Each row is a point on a tangle of strands that fork and nearly touch. The rows are in no order.
In the rows, zero is written as 128.
Two points are linked if the straight distance between their rows is under 175. Some points are linked to none.
J407: [201  43  98 128 122 130 194 116 153 135 132 121 139  93 105  88 120 147
 124 115  95 131  91 140 166 150  60 163 125 172 139 132 120 120 113 116
 114 106 129 155  85 114 104 120 180 130 124 135  81 110 152 123 152 166
 177  82]
J840: [ 89 189 200 180 166  95  99 139  97 111 123 161 112 167 158 139 115  74
 112 142 194 120 156 122 101  73 186 126 143 140  94 161 115 159 162 128
 188 119 157 113 137 143 163 152 114 165 169 164 105 112  90 153  93  95
 111 146]
J893: [131 105  74 107 126 106 165  76  96 161 125 110 126 115  85  93 120 126
 111  91 117 129  79 143 147 151 111 104  84 140 129 168 140 118 130 126
 149 150 109 153 125 111  99 122 159 113 126 130 126  99 171 122  97 141
 140 137]
J523: [133 125 153 139  99 103  88 115 141 104 138  90 114 152 104  80 120  99
 215 110 139 136 141  67 113  88  82 130 125 128 137 109 147 146 102 148
 135  61 127 126 151 153 109 105 128 156 116 118 116 156 124 122 113 139
 167 109]
J465: [108 107 158 165 110 161  71 118 136 129 125 118 117 155 101 152 151 126
 175 173 112 147 101 107  93 132 182 108 178 134 123 107 133 140 132 140
 117 137  91  98 171 136 134 130 136 156 140 107 147 199 138  89 108 123
 134 111]
J658: [128 109  74 119 116  89 156  67 106 146  85  75 107  95  51  83 153 116
 153 142  77 119  79 142 182 157 113  98  92 158 110 146 122 113 103 154
 108 144  93 107 119 133  89  82 154 153 151 145 143  84 130  58  48 121
 146 142]
J819: [105 170 115 101  90  81 108 109 122 101 126  95 112 145 103  77 100  71
 195  91 153 132 170  98 133  87  73 119  83 109 128 138 138 129  99 125
 124  84 133 124 147 159 133 102 111 123 122 123 114 109 116 139 142 142
 150 128]
J331: [147  53  95 116 107 122 172  87 110 167 119 102 111 108 114 103 123 112
 101 139  96 147  51 160 120 168 123 111  84 186  95 172 106 108 120 136
 123 146  89 147 119  95 103 102 192 125 127 138 121 129 199 125 130 139
 172 110]
J307: [143 145 139 113  88 173 167 179 207 122 128 149 143  80 162 112  94 139
 156 131 165 120 116 158  92 115  96 129  63 131 150  98 129 140  99 121
  43 100 137 114 108  88  93 115 123  84  95 128  75 100 142 170 167 158
 166  74]
J439: [123 123 134 154 171 127  95  98  78 155  79 150 113 103 111 169 185 183
 108 128  70 137 136 103 177 147 163 118 191 116 124  99 145 119 161 174
 216 152 109 155 109 125 125 114 119 201 147 145 170 135 106  91  28  76
  96 184]
J88: [148 134  88 157 173 110 117  83  80 155  74 145 111  82 106 113 161 156
 117 106  88 121 122 138 196 158 118 113 154  96 121 128 144 128 132 160
 198 153 122 148 104 114 116 103 145 163 162 153 156  89 108  92  18  96
 104 157]
J313: [192 160 157 143 140  78 154 152 123 112 112 159 142 136 156 147  58  47
  79 136 192 107  99 181  43 125 127 113 112 175  66 216 107 158 132 132
 151 132  87 134 121 103 170 145 150 125 177 169  64 134 156 192 182  98
 162 122]
J680: [114 101  78  92 112 178 106  92 127 148 150 123 127 107  92 115 148 181
 159  76  91 120 109 157 143 166 150  95 129 100 141 172 158 106 121 112
 133 219 128 130 162 107 118 127 133 118 121  80 163 121 101  90  86 130
  80 134]
J158: [100 115 118  89 113 174 138 110 126 165 150 147 104  99 197 145 139 142
  90 101 100 140 121 169 107 146 184 118 108 150 138 174 105  99 159 118
 103 160 134 139 141  90 116 115 136 125  95 114 141 104 144 162  93 107
 111 134]
J519: [110  92 139 179 159 140 145 132 108 181  88 144 111 120 149 148 134 159
  94 155 113 170  93 131 136 154 159 119 118 160 138  85 117 116 175 173
 170 138 111 153  99 101 106 115 180 176 137 143 142 115 150 104  65  87
 142 129]
J732: [114 138 118 158 176 142 123 139 104 141  92 135 144 154  62 201 138 180
 105 177 129 126  95 100 151 162 169 104 129 101 140  74 165 126 172 145
 178 171 114 133 107 116 113 162 132 143 139 133 158 146 152  63 118 127
 114 172]
J583: [114  64 129 112 113 127 164 127 152 153 131  97 115 127 141 107 145 135
 135 148  89 164 129 104 139 127 105 148 105 190 144  87  89 102 147 157
  95  97 116 126 101 133  92 100 156 165  87 117 130 129 140 113 147 116
 172 105]
J898: [ 59 146 112  80  92 135 106 115 130 121 142 132 111 104 174 118 117 129
 137  87 100 136 201 144 129  88 146 144 107 114 142 165 116  92 116 111
  87 140 172 144 140 146 127 105 103 119 120 117 159  76  67 150  96 123
  98 155]
J651: [186  36  88 144 120 124 183  95 147 133 115  75 142  95  24  97 153 156
 125 145  81 112  82 116 181 160  69 142 160 151 123 117 135 117 102 121
 115 140  99 147  94 135  85 117 158 133 134 135 109 130 162  86 146 179
 164 120]
J512: [ 54 118  86  72  99  97 122  93  99 128 133  98 105 108 122 104 138 143
 139  95  66 143 184 127 178 109 133 144  90 145 153 150 119  90 119 136
  98 145 159 141 117 161 111  99 104 154 132 114 175  78  77  94  80 110
  97 170]
J226: [ 78 196 110 136 143 119  72 140 117 115 115 143 123 140 117 125  88 122
 138 135 140 118 225 154 171  93 106 136 115  67 148 132 133 115 112 114
 145 131 187 110 132 179 154 142  97 123 172 152 142  72  64 117 106 133
  90 169]
J205: [165 112 124  83  81 146 130 142 157 117 165 131 138 112 159  84 118 124
 176  64 133 107 125 120 103 117  75 143 127 111 141 134 145 143  86 104
  93  87 157 144 140  92 113 120 122  94  83  97  85 135 128 185 161 154
 135  84]
J578: [155 151  84 115 147 103 141  98  96 145 131 133 127 133 106 100  94  94
 108  90 140 121 122 160 140 134  82 118 125 104 118 192 131 135 129 103
 172 121 125 151 130 131 145 130 143 104 141 147 108  99 156 169 140 131
 133 133]
J736: [137 156 189 114 138 134 142 147 125  69 161 121 159 158 142 187 184 111
  79 141 168  92 101  96 133 162 187 138 193 111  92 110 141 154 128  95
  94 130 106 102 153 123 175 186  64  86 123  75 142 210 133 133 214 164
  61 129]
J556: [101 140 134 124 122  83 100  83  84 108 116 101 108 159 113 172 161  85
 123 172 102 138 149 113 128 115 165 130 138 176  97 147  96 124 150 126
 126 137  79  99 160 171 151 115 118 137 144 124 165 163 146 100 141 114
 109 158]
J208: [140 141 151  82  78  93 137 115 112 102 148 107 134 170 140 130 129  54
 122  92 174 104  81 115  74 130 141 117 110 145  97 155 140 154 123  91
 110 113 112 137 166 101 149 148 106  72 109 116  99 153 176 190 200 142
 132 116]
J30: [134 105 127 115 140 133 156 129 116 162 138 132 131 137 134  84  86 143
 131  57 157 127  78 113 112 123  75 125  98 122 150 143 163 139 137 126
 174  95 152 196 112  88 102 141 152 133  95 124  76 104 156 168 101 122
 149 121]
J737: [119 186  82 100 154 125 165 139 128 150 131 137 158 138 103 112  77 120
  96  89 156 123 152 165 160 131  73 122  97  66 148 153 127 121 145  91
 143 142 150 153 102 139 154 160 103  85 120 165  98  58 133 184 162 143
 120 148]
J676: [129  92 132 101  81 132 131 108 138 122 143  93 126 146 115 119 142 111
 137 124 139 122  56 106  87 153 145 113 102 134 128 129 144 131 115 114
  94 132  94 142 159 102 118 148 124  87  98  99 128 172 187 139 178 160
 148 101]
J535: [100 214 140 137 136 150 119 165 146 119 104 151 132 144 140 148  62  94
 130 154 224 111 142 177  84 110 134 100  89  80 121 134 127 152 137 101
 101 147 148  93 135 130 153 160 106  80 137 151  91  91 122 154 142 146
 138 123]
J356: [ 93 162 157 133 139  56  90 107  82 107 125 108 123 183  95 150 154  91
 124 155 123 129 177  78 145  83 143 143 142 142 116 116 119 140 144 135
 162  95 128 119 144 183 149 140  87 157 136 139 144 150 119 109 116 108
 113 174]
J653: [135 103 152 145 132  99 157 133 121 144 123 119 112 146 153 137 122 105
 107 157 126 167 120 101 103 119 127 147 106 196 125 117  84 132 157 157
 142  82 112 133 116 147 121 114 153 153 113 142 124 144 160 134 134 103
 175 121]
J946: [105 156 179 109  97  97 137 130 128 103 132 134 114 131 208 165 127  40
 107 160 143 154 181 130  70  83 168 154 121 216  77 153  49 135 139 135
  87 103 122  86 152 160 163 100 114 132 140 147 124 134 111 175 161  97
 146 128]
J546: [154  86 134 109 115 192 159 172 189 147 157 177 140  94 194 126 148 188
  97 110  84 127 147 161 123 142 135 152 138 139 163 107 119 117 128 121
  72 138 169 113 107  89  95 108 113 119  89  96 132 110 123 165 122 114
 104 105]
J567: [167 134  84 103 101 104 156 137 153  85 164  95 165 116 102  88 148 138
 146 109 133 107 150 126 167 133  61 147 135  81 156  92 130 104  74  94
  76 127 116 130 116 145 147 142  90  74 113 116 126 130 102 134 228 186
 136  99]
J346: [163  70  80 133 139 144 185 126 159 131 125 101 152  98  56 118 145 179
 122 157  90 116 113 140 184 176  99 138 132 130 151 103 125 100 121 113
  97 182 112 127  89 129 104 134 152 114 135 122 147 110 126  69 175 170
 131 108]
J909: [198  79  89 126 137 161 186 129 151 128 134 136 138  91 126 149 124 139
  54 169  99 135  95 151 164 199 117 148 169 127 113 148 111 116 127 110
  98 124 108 117 101 120 150 126 156  84 140 122 141 144 177 124 208 176
 137 106]
J363: [ 95 191 124 153 141 111 126 162 140 129 108 135 142 150 127 153  76 113
 116 169 184 141 154 138 122 107 127 121  67 120 145  93 115 128 151 137
 121 125 149 101 114 159 136 156 116 118 140 160 115  98 122 119 145 138
 157 132]
J970: [143 155 129 175 168  85 112 141 116 133  89 129 146 153  73 130 124 133
 125 162 131 124 134  87 163 118  86 128 137 109 147  70 143 146 136 157
 191  82 144 126 112 154 113 137 123 157 144 163 118 123 129  99  94 127
 158 142]
J861: [190 130 110 156 172  54 137  64  57 123 119 131 131 123 119 133 144  96
  74 122 100 109 133 150 141 141 122 117 172 144  72 194 111 134 138 133
 217 119  78 153 120 127 165 116 150 143 164 168 132 150 173 156 122  86
 121 164]
J499: [125 137 133  68  92 167 184 177 172 132 151 175 151  77 197 136 143 167
  74 102  94 121 197 174 116 113 116 147 106 129 138 114  98 122 127 107
  30 129 163 122 104 105 102  97  79  95  85 140 118  85 137 202 141 130
 107 120]
J796: [164 103 127 169 142 116  97  95  96 137 130 136 104 111 142 108 143 122
 138 106  98 132 130 137 127 122 119 130 182 128 117 159 121 142 126 138
 185 103 117 149 147 133 134 101 168 157 141 141 133 164 133 136  77 107
 124 117]
J904: [127 125 166 157 122 146 153 184 180 114 123 114 145 143 143 137 116 122
 137 200 179 144 100 100  99 135 134 136  75 155 145  49  99 133 117 152
  72  91 112  92 111 132 111 156 122 110 111 139 114 148 149 120 199 156
 191  79]
J843: [108 136 146  91 117 153 137 145 133 159 152 147 124 135 175 111 103 136
 120  63 161 121 108 126  77 114 134 122  95 110 147 149 148 134 148 120
 129 112 163 173 133  81 111 146 116 111  79 109  91 108 142 193 101 114
 123 128]
J281: [129 157 176 154 119 161  72 141 151 117 142 147 112 135 168 112 104  80
 189 126 180 137 124 129  64  89 151 124 152 120 116 148 128 171 107 127
 124  90 150 107 176 129 139 124 143 127 141 119 106 158 104 156 100 123
 127  87]
J649: [ 40 129 147 104 111  72  96 137 117 118 131 108 132 168 118 113 121 144
 152 120 112 149 185  60 155  83 143 133  82 127 173  64 149  96 122 181
 141  88 180 144  93 156 102 119  86 185 114 129 153 112  77  90  74 101
 139 176]
J955: [188  86 108 171 156 177 110  92 104 135 132 143 110  93 135 152 162 150
 119 129  82 130 131 140 148 159 150 136 223 105  95 167 142 127 138 122
 179 155  97 127 154 112 150 113 171 146 146 136 159 175 137 107 110 123
 104 127]
J963: [113 137 156 132  98 122 115 164 159  92 151  96 146 157 136 114 138 117
 181 148 182 129 121  74  90 107 130 130  93 122 147  50 125 135  97 138
  77  99 112 106 146 134 117 156  96 106  99 118 127 168 126 124 192 156
 166  98]
J839: [166 128  85 163 170 156 119 127 131 110 105 115 151 130  26 148 125 165
 127 163 132 101 101 116 169 170 107 110 181  49 120 114 194 137 113 114
 163 169 118 127 120 131 132 152 127  99 154 117 156 150 143  70 164 180
 112 151]
J41: [134 128 121 129 170  74 163 105  79 164 113 143 118 115 149 102 113 127
  79  70 117 143 141 132 154 111  96 140 113 149 131 151 123 121 152 155
 203  83 143 194  91 137 125 111 148 162 125 164 112  86 139 167  74  87
 141 159]
J114: [161 160 119 115 102 145 131 169 176  89 152 137 156 117 147  96 127 119
 158 107 158 104 156 139 124 116  82 147 132  85 143  99 130 137  77  97
  67 105 150 110 138 132 140 133  95  71 108 109 108 133 105 169 194 168
 128  82]
J355: [ 89 158 111 121 143 136  52 131 112 103 130 112 144 164  65 162 141 168
 172 150 124 103 154 120 148 129 143  98 135  67 139  95 164 125 110 123
 148 180 129 108 143 154 138 160 102 120 138  97 166 162  97  60 133 141
  78 167]
J622: [167 111 112 158 172 116 142 114  90 165 104 157 121 106 146  83 104 146
 115  55 137 128  96 152 141 133  68 123 132 117 130 151 149 148 127 140
 213  97 143 200  92  95 118 122 187 150 141 164  88 101 139 164  66 103
 132 122]
J655: [129 142 159 152 179 190  93 144 132 132 146 188 126 127 178 145 134 152
 108 100 137 112 183 126 135 121 163 153 196  75 127 156 146 120 144 107
 196 147 171 135 158 126 158 157 109 145 137 137 156 116  84 159  90  96
  74 163]
J544: [ 81 129 137 110 114  68 139 118 111 126 113 102 106 130 133  85 111 113
 164 101 108 163 152  79 158  91 114 131  72 153 154 106 145 108 132 182
 131  69 154 145  91 152  97  81 117 188 113 132 128  91 112 104  67  99
 174 150]
J46: [148 154 144 206 157  95 114 144 123 136  65 143 119 112 134 114 107 123
 143 167 139 162 119 124 137 119 105 118 112 146 135  86 124 154 129 184
 181  77 136 125  95 136 115  98 173 175 172 177 119 106 117 102  61 107
 175 109]
J731: [163  40  97 100 105 185 125  93 138 157 160 124 128  87 109 115 180 190
 158  85  45 128 118 158 153 177 136 122 196 132 131 168 148 102 122 113
 138 198 124 126 151 109 117 110 146 146 119  88 153 150  95  94  88 122
  89 112]
J392: [115 129 164 149 115 121  67 157 158  95 162 103 155 165 116 101 137 131
 206 141 142 135 165  63 105  84 114 143 153 102 154  57 138 140  97 141
 122  92 156 107 151 159 118 140  99 136 114 110 131 178  83 107 137 139
 138 106]
J815: [ 93 133 105  50 122 142 101 131 113  99 170 101 144 128 114 175 184 188
 151 121  87 115 140 131 146 142 151 115 114  99 134 100 132  91  90 110
  93 211  92 131 130 155 145 158  87  87  99  72 191 173  89  77 197 139
  57 165]
J61: [ 81 150 102  67 113 104 122 157 116 108 171 116 145 136 150 155 172 177
 125 136 113 125 180 115 148 111 129 146  91 113 161  58 107  84  93 123
  74 170 117 135 106 162 147 156  78  97  97 110 173 133  81  97 206 136
  91 168]
J414: [157 201 165 152 170  93 157 161 117 122 113 158 145 168 129 148  55  61
  84 133 211 112 122 159  93 108 111 123 122 131  88 183 112 164 156 122
 179 120 121 122 115 137 186 161 118 128 167 179  57 102 136 194 168  98
 145 131]
J507: [124  76 129 118 116  88 166 107 123 144 125 113 102 109 152  81 133 124
 145 112  75 167 161 104 158 100  83 162 117 193 147 112 109 105 140 170
 124  68 141 150  83 159  99  68 158 199 106 136 120 109 111 117  98 105
 173 121]
J654: [158 136 131 110  84 135 145 137 177 112 130 120 129 107 131  88  81 104
 197  96 173 117 108 116 100 116  60 134  71 137 136 140 141 143  90 123
  98  77 129 134 122 114 114 118 145 100 107 128  70 113 145 163 180 166
 190  76]
J105: [132 120 169 107 113  83 129 115  95 112 157  99 130 184 123 126 149  84
 125  98 150 122 115  74 102 111 131 141 150 146 109 140 134 150 149 106
 149  89 115 146 155 135 144 151 107 117  99 114 108 179 158 163 166 127
 122 131]
J575: [115 113 119 105 150 112 158 122 107 156 146 145 128 119 163 118 126 145
  80  84  99 140 178 119 148 108 113 169 131 144 154 142 110 103 162 129
 154 106 167 171 109 154 124 122 123 143  97 138 138  95 113 159 116 110
 128 155]
J721: [ 72 158 101 111 119 137  84  98 106 137 127 115 115 148  95 105 117 132
 155  88 141 119 108 144 127 130 144  86  94  83 147 162 167 125 130 112
 147 173 131 143 163 113 123 137 117 111 125  95 143 107 125 117  80 128
  92 148]
J643: [115 134  73 122 148 121 114  87  98 136 118 135 108  88 112 105 146 151
 131  96  77 126 170 158 194 130 121 131 134 112 139 169 137 106 127 125
 150 165 154 136 127 147 122  96 134 158 161 134 172  77  78  92  55 112
  86 161]
J561: [130 178 162 113 123 163 132 178 144  70 159 148 162 131 172 169 171 119
  90 136 171  96 146 134 123 144 169 140 162  96 108  85 127 155  82 103
  52 135 131  76 159 127 157 155  57  73 126  84 144 186 130 157 200 154
  72 120]
J513: [130  87 119 183 128 139 120 127 159 146  78  91 130 130  52 121 136 158
 169 187  93 123  75 100 151 146 112 106 121 145 144  57 140 117 110 164
 131 138  99 116 109 121  70 107 159 166 144 143 131 122 149  60  87 146
 179 113]
J455: [ 99 154  70 134 127 106  96  97 118 114  91  97 118 128  63 146 128 123
 155 194  96 123 156 144 180 131 109 108  95 133 132 106 113 114 109 137
  95 153 108  70 122 176 122 110 133 135 168 141 169 112 121  45 131 147
 126 141]
J693: [120 195 207 147 152  81 140 165 112 121 132 152 118 162 160 131  82  57
 122 120 208 124 157 110  70  69 129 131 122 165  88 178 109 174 141 139
 180  84 153 137 115 147 165 141 114 160 144 171  64 114  94 195 129  85
 144 130]
J834: [164 113 101 192 138 129  96 125 145 118  92  96 140 132  16 131 144 157
 166 179 100  97 101  94 158 138  96 114 180  92 130  78 166 134  94 133
 143 141 107 113 122 146  92 122 127 136 148 137 132 154 140  64 120 173
 147 131]
J993: [141 136 186 165 135  95 137 134 120 112 115 128 130 197 106 139 107  87
 112 156 200 106  48 104  72 130 166 114 125 143  93 152 152 173 160 118
 147 130 101 119 146 112 143 175 124 110 148 131  95 159 182 130 168 137
 143 119]
J110: [111 186 185 127 119 100 150 152 127  97 111 147 144 183 141 157 105  65
  92 146 230  89  72 141  74 115 180 112 111 142  85 153 135 171 163  98
  99 162 109  79 138 112 162 182  93  78 136 131  87 127 153 161 203 142
 123 127]
J913: [136  44 124 106 103 180 111 101 142 161 160 139 107  85 182 103 176 163
 141  99  37 149 141 163 139 151 158 140 193 160 136 156 107 100 131 129
 123 148 131 132 149 112 124  92 159 172 115 101 151 151 101 128  81  95
 107  98]
J871: [131 153  80  93 129 117 155 138 144 123 160 117 161 132 104  77 124 155
 138  77 136 111 172 138 166 121  61 137 110  69 169 116 144 105 108  87
 116 151 158 151 106 137 140 155  90  85 104 122 118  83  91 149 177 155
 111 132]
J661: [162  72  75 131 155 183 169 128 154 156 122 134 144 100  78 143 150 208
 131 131  82 124 109 150 173 190 128 128 146 117 140 112 154 100 140 123
 136 226 134 124  98 100 102 126 161 126 134 105 167  98 105  58 121 139
  94 129]
J215: [167 157 177 117 105  81 152 147 126  98 125 143 128 134 195 163 102  24
  91 151 159 126 133 154  42 109 152 134 121 218  58 187  67 155 133 127
 106 125  90  91 152 127 163 119 132 129 156 150  87 153 135 188 188  98
 163 113]
J816: [ 83 136 133  80 107 164 133 134 140 157 148 151 116 100 187 103 110 151
 117  54 119 126 157 156 102 108 145 121 103 105 154 171 138 104 136 115
 112 147 179 171 124 100 108 112 114 120  88 120 123  66  95 177  65 113
 108 143]
J264: [ 93 123 118  94 133 104 150 134 120 137 153 124 138 135 150 143 147 152
  94 130 104 147 183 100 144 113 129 161 104 142 162  91  92  96 147 135
 102 120 147 142 106 158 130 139  97 124  84 123 158 121 106 129 165 122
 120 155]
J768: [ 84  72 148 102 105 197  86 132 173 158 150 148 115 111 183 135 166 163
 148 151  62 170 152 150 120 133 193 133 174 160 145 119  90  95 136 147
  86 145 129 102 141 117 131  93 139 174 125  87 174 142  84 123  98  80
 104 103]
J530: [ 87 165 171 149 155 141 101 155 122 138 136 165 118 150 158 127 108 120
 118 111 169 133 164 117 104  89 163 137 136 104 142 136 130 139 151 128
 173 109 182 146 138 136 136 152 112 149 129 141 124 103  88 162  81 102
 106 149]
J670: [161 150 143 161 168  67 102 110  80 121 115 116 127 172  64 128 151 101
 120 142 120 112 142  83 154 109  89 133 195 107 109 119 137 160 135 125
 207  79 120 141 140 166 142 131 106 147 132 148 118 162 142 129 104 114
 123 166]
J413: [ 95 201 136 122 132 123 127 117 114 111  99 149 122 150 151 171  88  76
 100 147 206 104 124 189  83 112 178  99  97 121  91 189 126 137 171  96
 112 189 108  93 149 117 165 152 117  85 153 140 108  91 150 152 150 128
 118 159]
J594: [163  80  72 138 144 175 184 116 149 167 114 152 122  74 133 117 135 169
 118 120  93 135 128 190 175 168 117 136 124 144 143 145 121 101 149 116
 116 198 148 128  98  92 106 113 190 134 152 129 139  57 107  94  91 131
 114 108]
J681: [210  59 108 131 114 106 146 105 121 129 138 124 114  98 147  98 127 119
 132 114  82 141 117 140 131 129  59 159 153 185 106 168  96 136  97 122
 140  68 116 144 107 131 128  88 198 148 130 149  92 159 148 141 147 141
 176  83]
J491: [140 162 144 157 145  97 159 154 138 141 111 132 134 141 128 126  70 104
 122 141 177 153 122 111 108 110  94 136  72 153 139 114 116 140 144 149
 153  78 133 132 107 145 127 137 145 132 128 161  89 110 146 143 142 121
 187 115]
J188: [ 71 156 155  89  91  82 107  95 101  96 130 110 113 157 176 174 157  55
 121 137 135 135 173 117 100  92 180 149 120 190  87 149  80 122 146 111
  97 131 111  99 176 165 169 128 102 114 140 121 145 140 122 145 169 111
 107 154]
J177: [158 134 127 122 116 168 108 173 176  80 163 138 162 122 147 128 164 160
 148 140 127 103 142 134 123 147 129 142 172  82 141  79 136 128  63 106
  57 143 133  84 147 127 141 131  85  69 121  76 156 175 102 123 194 165
  82  97]
J112: [186  59 140 155  98 136  94 102 126 128 142 115 104 116 133  98 133 120
 176 115  91 139  90 121  94 127  96 133 180 157 105 161 126 153  89 130
 141  75 108 143 154 119 121  98 188 157 130 130 100 198 148 135 106 140
 158  80]
J832: [173 107 158 128 140 179 132 134 132 101 161 133 143 135 130 176 154 145
  84 136 134 103  77 108 128 186 178 135 205  94 103 145 165 142 141 101
 126 134 108 128 156  97 156 169 104  98 120  79 151 203 164 129 171 152
  81 130]
J981: [119  97 113 157 158 172 173 148 143 185 104 163 120  92 180 141 109 166
  88 140 117 161 110 170 136 150 144 126 100 154 148 114 103 101 174 144
 123 156 141 144  98  87 105 114 185 138 128 140 132  72 133 119  88 110
 137 120]
J684: [116 104 138 164 152 143 131 103  90 162 101 139 108 136 101 186 164 166
  98 155 104 144  75 119 132 162 195 105 155 145 113 121 145 125 190 154
 181 166  70 149 124  99 130 139 151 174 131 130 155 159 170  90  91  92
 114 159]
J605: [101  82  94 117  98 118 150  86 120 160 105  79  89 109 111  97 145 109
 134 168  79 162  91 158 142 158 129 107  89 195 100 152  84  97 125 153
  98 145  82 115 125 125  96  72 181 162 137 128 156 117 152  91 107 109
 154 111]
J198: [162 116 154 163 186 174  89 116  98 123 140 153 125 128 131 168 166 160
 111 111 107 121 160 103 155 143 158 150 242  83 108 150 162 129 156 116
 223 147 121 138 168 131 164 145 122 156 145 130 165 172 112 123 104 101
  73 165]
J371: [146 139 176 124 123 158 140 162 142 142 144 169 115 115 200 142  96 108
 111 115 176 126  92 147  53 109 150 128 114 150 111 158 112 167 135 122
 117  92 147 133 135  84 120 134 139 117 105 131  76 138 154 199 110 109
 140 102]
J220: [162 110 175 170 130 149 120 135 139 101 131 119 132 168 100 150 126 113
 120 172 175 103  51  91  89 156 169 128 191 102  95 134 163 169 131 110
 125 121 104 122 160 114 152 172 121 103 146 108 117 201 179 116 170 166
 123 103]
J984: [ 95 117 122 114 128 183 105 115 134 142 142 151 100  99 198 165 152 128
 111 158  89 147 159 163 124 135 194 141 144 152 120 158  81  99 147 125
  93 155 121  98 151 126 140 106 142 139 130 118 170 126 118 132 120 103
  97 133]
J411: [149 120 167 129 113 133 179 173 168 117 138 118 147 136 151 123  93 126
 114 136 195 127  51  89  86 141 116 136  67 145 135  91 130 152 114 134
  84  71 118 146 107  94 112 165 111  90  94 129  84 149 187 166 197 157
 185  96]
J361: [108 198  91 123 131  75  86  99 100 106 103 115 118 141  86 105 106  77
 151 132 127 123 191 141 173  91  83 124 114  98 126 151 122 128 106 122
 140 104 141 100 146 186 161 110 103 123 169 148 135  98 102 117 116 130
 124 149]
J814: [187  81 114 120 130 170 159 146 151 135 153 157 135  90 188 143 144 150
  73 129  84 130 134 152 142 159 123 164 169 144 133 143  98 122 131 107
  92 103 142 114 121 112 123 114 141 108 107 113 130 142 148 162 158 137
 119 101]
J141: [117 132 106  94 137 120 112 127 113 103 164  84 162 148  64 135 166 178
 141 116 118 108 120 108 152 144 114 112 143  71 147 100 165 106  99 103
 130 177 103 149 128 144 131 164  85  85  96  88 165 172 112  91 183 156
  85 163]
J707: [ 60 192 109 133 145 114  62 149 107 107 121 131 141 168 104 174 109 145
 135 179 154 106 188 130 159 108 141 108  84  82 157  80 143 121 121 135
 136 156 165  96 117 167 142 178 105 122 166 136 149 116  88  66 130 133
  97 176]
J750: [ 66 158 106 138 139 125  82 118 100 141  88 127 106 124 105 125 117 148
 146 122 118 136 103 138 159 138 167  82  90  96 158 124 169 122 130 151
 159 162 140 131 130 112 112 114 128 159 160 121 159  84 107  74  18  98
 108 154]
J460: [105 161 120 176 142 122  87 141 127 128  94 140 109 117 136 113 103 127
 154 149 132 156 150 143 142 107 136 112 113 113 151 118 134 130 133 156
 153 115 159 116 121 141 121  98 149 156 171 150 144  93  91  98  57 117
 134 128]
J385: [ 89 146 180 135 100 145  69 132 146 106 141 122 125 172 147 143 138  85
 176 149 171 136 115 101  73 103 193 116 137 135 120 111 128 159 126 124
  97 133 120  85 188 135 144 152 108 121 132  98 132 182 120 122 123 131
 121 101]
J248: [152  77 126 141 131 149 168 142 156 128 131 108 142 124 109 138 125 155
  88 170 133 124  58 109 120 184 133 132 125 124 136 105 134 122 125 123
  96 122 101 143 109 111 123 153 142  88 116 110 130 157 189 115 190 174
 149 108]
J489: [128 167 104  60  77 131 186 159 176 124 148 145 151  78 161 111 113 136
 132  80 129 115 196 162 128 101  69 145  81 104 141 119 107 112 119 109
  42 119 157 140  95 124 132 111  87  88  85 155  88  62 108 187 170 149
 145 110]
J869: [133 136 101 184 163 170  99 133 131 138  94 147 130 138  74 147 111 161
 141 161 153 119  93 131 132 158 144 103 138  66 134 105 181 138 138 137
 168 176 126 117 138  98 121 143 153 121 162 123 152 126 141  69 106 148
 121 127]
J511: [ 94  96 141 164 113 143  74 131 146 139 105  98 119 141  94 130 149 153
 182 180  83 162 116  95 130 123 149 102 161 147 152  65 128 128 127 174
 126 118 113 107 130 143  96  98 148 202 139 126 151 155 109  74  67 104
 147 121]
J369: [131 153 166  75  78 175 153 177 168 128 144 166 129  81 184 133 100 123
 125  97 166 116 120 156  52 111 121 114  84 134 119 132 129 166 108 118
  52  92 146 122 132  70  92  99 109  86  83 134  69 119 163 215 126 135
 140  92]

Follow the links from the first point to the second, and from the first to the third. Name the last point that the two ways share.
J643 / J507 / J955 => J816
J141 / J88 / J331 => J843
J731 / J737 / J819 => J843
J649 / J331 / J307 => J114
J88 / J356 / J904 => J816
J413 / J331 / J815 => J114

A fork is a point with three links. Follow the links from the first point to the second and name the forks in between, in order.
J535 / J205 => J114
J356 / J41 => J816, J843
J88 / J737 => J816, J843, J114
J205 / J819 => J843
J893 / J680 => J114, J843, J816
J114 / J946 => J843, J816
J653 / J575 => J114, J843
J512 / J955 => J816
J963 / J535 => J843, J114
